Points, in no order, along strands that fork and pass close to each other.
(in the rows, 100 means zero)
Two points are linked if the straight distance between their rows is under 51.8. Some points are linked to none.
zef: [ 53,  87, 112, 154,  87, 110,  53,  56, 162,  59, 104]
leza: [ 35,  81, 131,  99,  86,  85,  62,  81, 164, 155, 123]
nom: [ 78,  90, 127,  90,  98,  52,  84, 107,  99, 124,  83]
Gatev: [ 44,  79, 126, 130,  63, 144,  90,  64, 159,  55, 125]
goda: [ 45,  76, 135, 106,  83,  70,  65,  86, 145, 125, 113]
tev: [140, 137,  97,  73,  94, 150, 145, 132,  66,  96,  62]
pomer: [125,  94,  97, 104, 101,  80, 101,  95,  66,  94,  91]
Numal: [109, 109, 119,  63,  96, 108, 135, 130,  67, 106,  71]
Tof: [ 79,  83,  86, 158,  96, 137,  71,  47, 156,  50, 128]
vimuf: [160, 171,  60,  91, 116, 166, 120, 115,  80, 104,  52]
Pitep: [143, 113,  77, 105, 113,  82,  97,  96,  58,  96,  90]
vukan: [ 98, 114, 124,  49,  90, 109, 140, 141,  77, 120,  56]
laluv: [141,  95,  45, 117, 119,  91,  91,  79,  84,  99, 156]
naki: [120,  94, 118,  92,  79,  78, 106,  97,  61, 105,  80]
dezer: [117,  85, 100, 121,  94,  69,  71,  86,  76,  90, 107]
nivu: [120, 129, 127,  83,  69,  99, 128, 104,  66, 128,  42]
penun: [ 91,  89, 128,  67,  86,  90, 125, 126,  80, 110,  92]
Zek: [149, 113,  40, 100, 123,  95, 102,  91,  68, 110, 141]
fime: [ 58,  80, 120, 146,  89,  84,  54,  70, 149,  76, 104]
Sot: [100,  83, 111, 121,  94,  59,  67,  87,  92,  95,  98]
goto: [121, 139, 104,  74, 112, 104, 113, 125,  71, 103,  33]
bebu: [114, 126, 102,  78, 120,  85, 105, 132,  73, 106,  46]
tamal: [ 47,  62, 142,  94,  72,  99, 103,  99, 141, 106, 132]
bet: [140, 122,  41,  71, 139, 124, 122, 128,  71,  97, 131]
zus: [ 45,  68, 144, 111,  56, 110,  90,  82, 149,  94, 137]
nufi: [ 77,  75, 124,  94,  96,  77, 110, 120, 108,  94, 113]
rezo: [ 45,  69, 136, 123,  65, 125,  89,  77, 157,  68, 131]
besu: [ 67,  83, 109, 153,  89, 129,  64,  51, 154,  54, 116]
peb: [160, 146,  55,  76, 124, 151, 127, 120,  63, 100,  73]
zava: [149, 113,  55, 108, 127,  94,  99,  94,  63, 101, 113]
ran: [103,  89,  50, 123, 140, 106, 113, 104, 116,  75, 158]
Taso: [ 56,  78, 127, 122,  81,  69,  63,  81, 141, 103, 107]
nevap: [126, 105,  92,  80, 112, 109, 131, 130,  62,  86,  89]
tozik: [ 47,  80, 127,  86,  90,  82,  64,  81, 151, 181, 127]
Dimeb: [ 76,  77, 124, 110,  89,  57,  70,  95, 107, 106, 100]
Ruma: [ 62,  79, 129,  72,  88,  71,  84,  93, 122, 174, 113]
nit: [ 85,  78, 102, 148,  97,  82,  55,  70, 126,  72, 119]
kize: [130,  83,  68, 134, 108,  89,  81,  74,  90,  87, 152]
tebe: [ 89, 100, 118,  82, 108,  57,  93, 113,  86, 115,  74]
lol: [ 92,  81, 123,  85, 101,  82, 116, 122,  86,  91, 106]
mebu: [134, 141, 123,  85,  71, 116, 141, 104,  68, 117,  34]
suvut: [114,  96,  45, 102, 144, 107, 120, 117, 102,  86, 155]
Rireb: [ 55,  63, 130,  99,  91,  86, 104, 111, 129,  92, 121]
pote: [153, 166,  76,  93, 111, 160, 120, 123,  80,  95,  31]
Suk: [121, 112, 128,  80,  72,  81, 116,  97,  63, 124,  60]
kerab: [ 87,  81,  66, 146, 124, 110,  91,  73, 134,  66, 143]
zubu: [152, 142,  39,  67, 127, 145, 126, 122,  69, 102, 109]
pano: [ 78,  84,  68, 157, 111, 150,  87,  47, 155,  53, 137]
Rur: [ 76,  89, 133,  60,  81,  76, 100, 107, 103, 162,  98]
Bib: [141, 159,  96,  85, 106, 136, 123, 121,  78, 101,  24]
zona: [104, 113,  96,  87, 129,  68, 100, 130,  79,  97,  67]
puv: [125, 105,  37,  85, 141, 113, 123, 122,  86,  92, 146]
talil: [ 99,  77,  91, 125, 113,  88,  93, 101, 100,  74, 128]
Bovav: [139, 121,  86,  77, 107, 127, 133, 126,  56,  90,  79]
Buvif: [ 84,  99, 134,  59,  83,  80, 122, 117,  84, 138,  81]

Follow the links from the first point to the second, and from the first to the third. Name the last point that the two ways share.
leza, nit, zona -> Taso
pomer, besu, tebe -> Dimeb
Tof, tozik, nom -> Taso
Zek, mebu, Dimeb -> pomer

A fork is a point with three links. Follow the links from the first point to the second and name the forks in between, in order.
Rur, Rireb -> penun
besu, Ruma -> fime, Taso
mebu, Zek -> pomer
Buvif, Dimeb -> Taso
nom, besu -> Dimeb, Taso, fime
Suk, fime -> pomer, Dimeb, Taso
tozik, Bovav -> penun, Numal
naki, tebe -> pomer, Dimeb
Sot, bebu -> Dimeb
tev, Rur -> Numal, penun

Name the points in between on the shortest way along the links from the first point to the second, in order.
pote, puv -> vimuf, peb, zubu, bet
rezo, Buvif -> zus, tamal, Rireb, nufi, lol, penun
zona, pomer -> tebe, nom, Dimeb, Sot, dezer
mebu, Sot -> nivu, Suk, naki, pomer, dezer
Bovav, nufi -> nevap, Numal, penun, lol
fime, leza -> Taso, goda
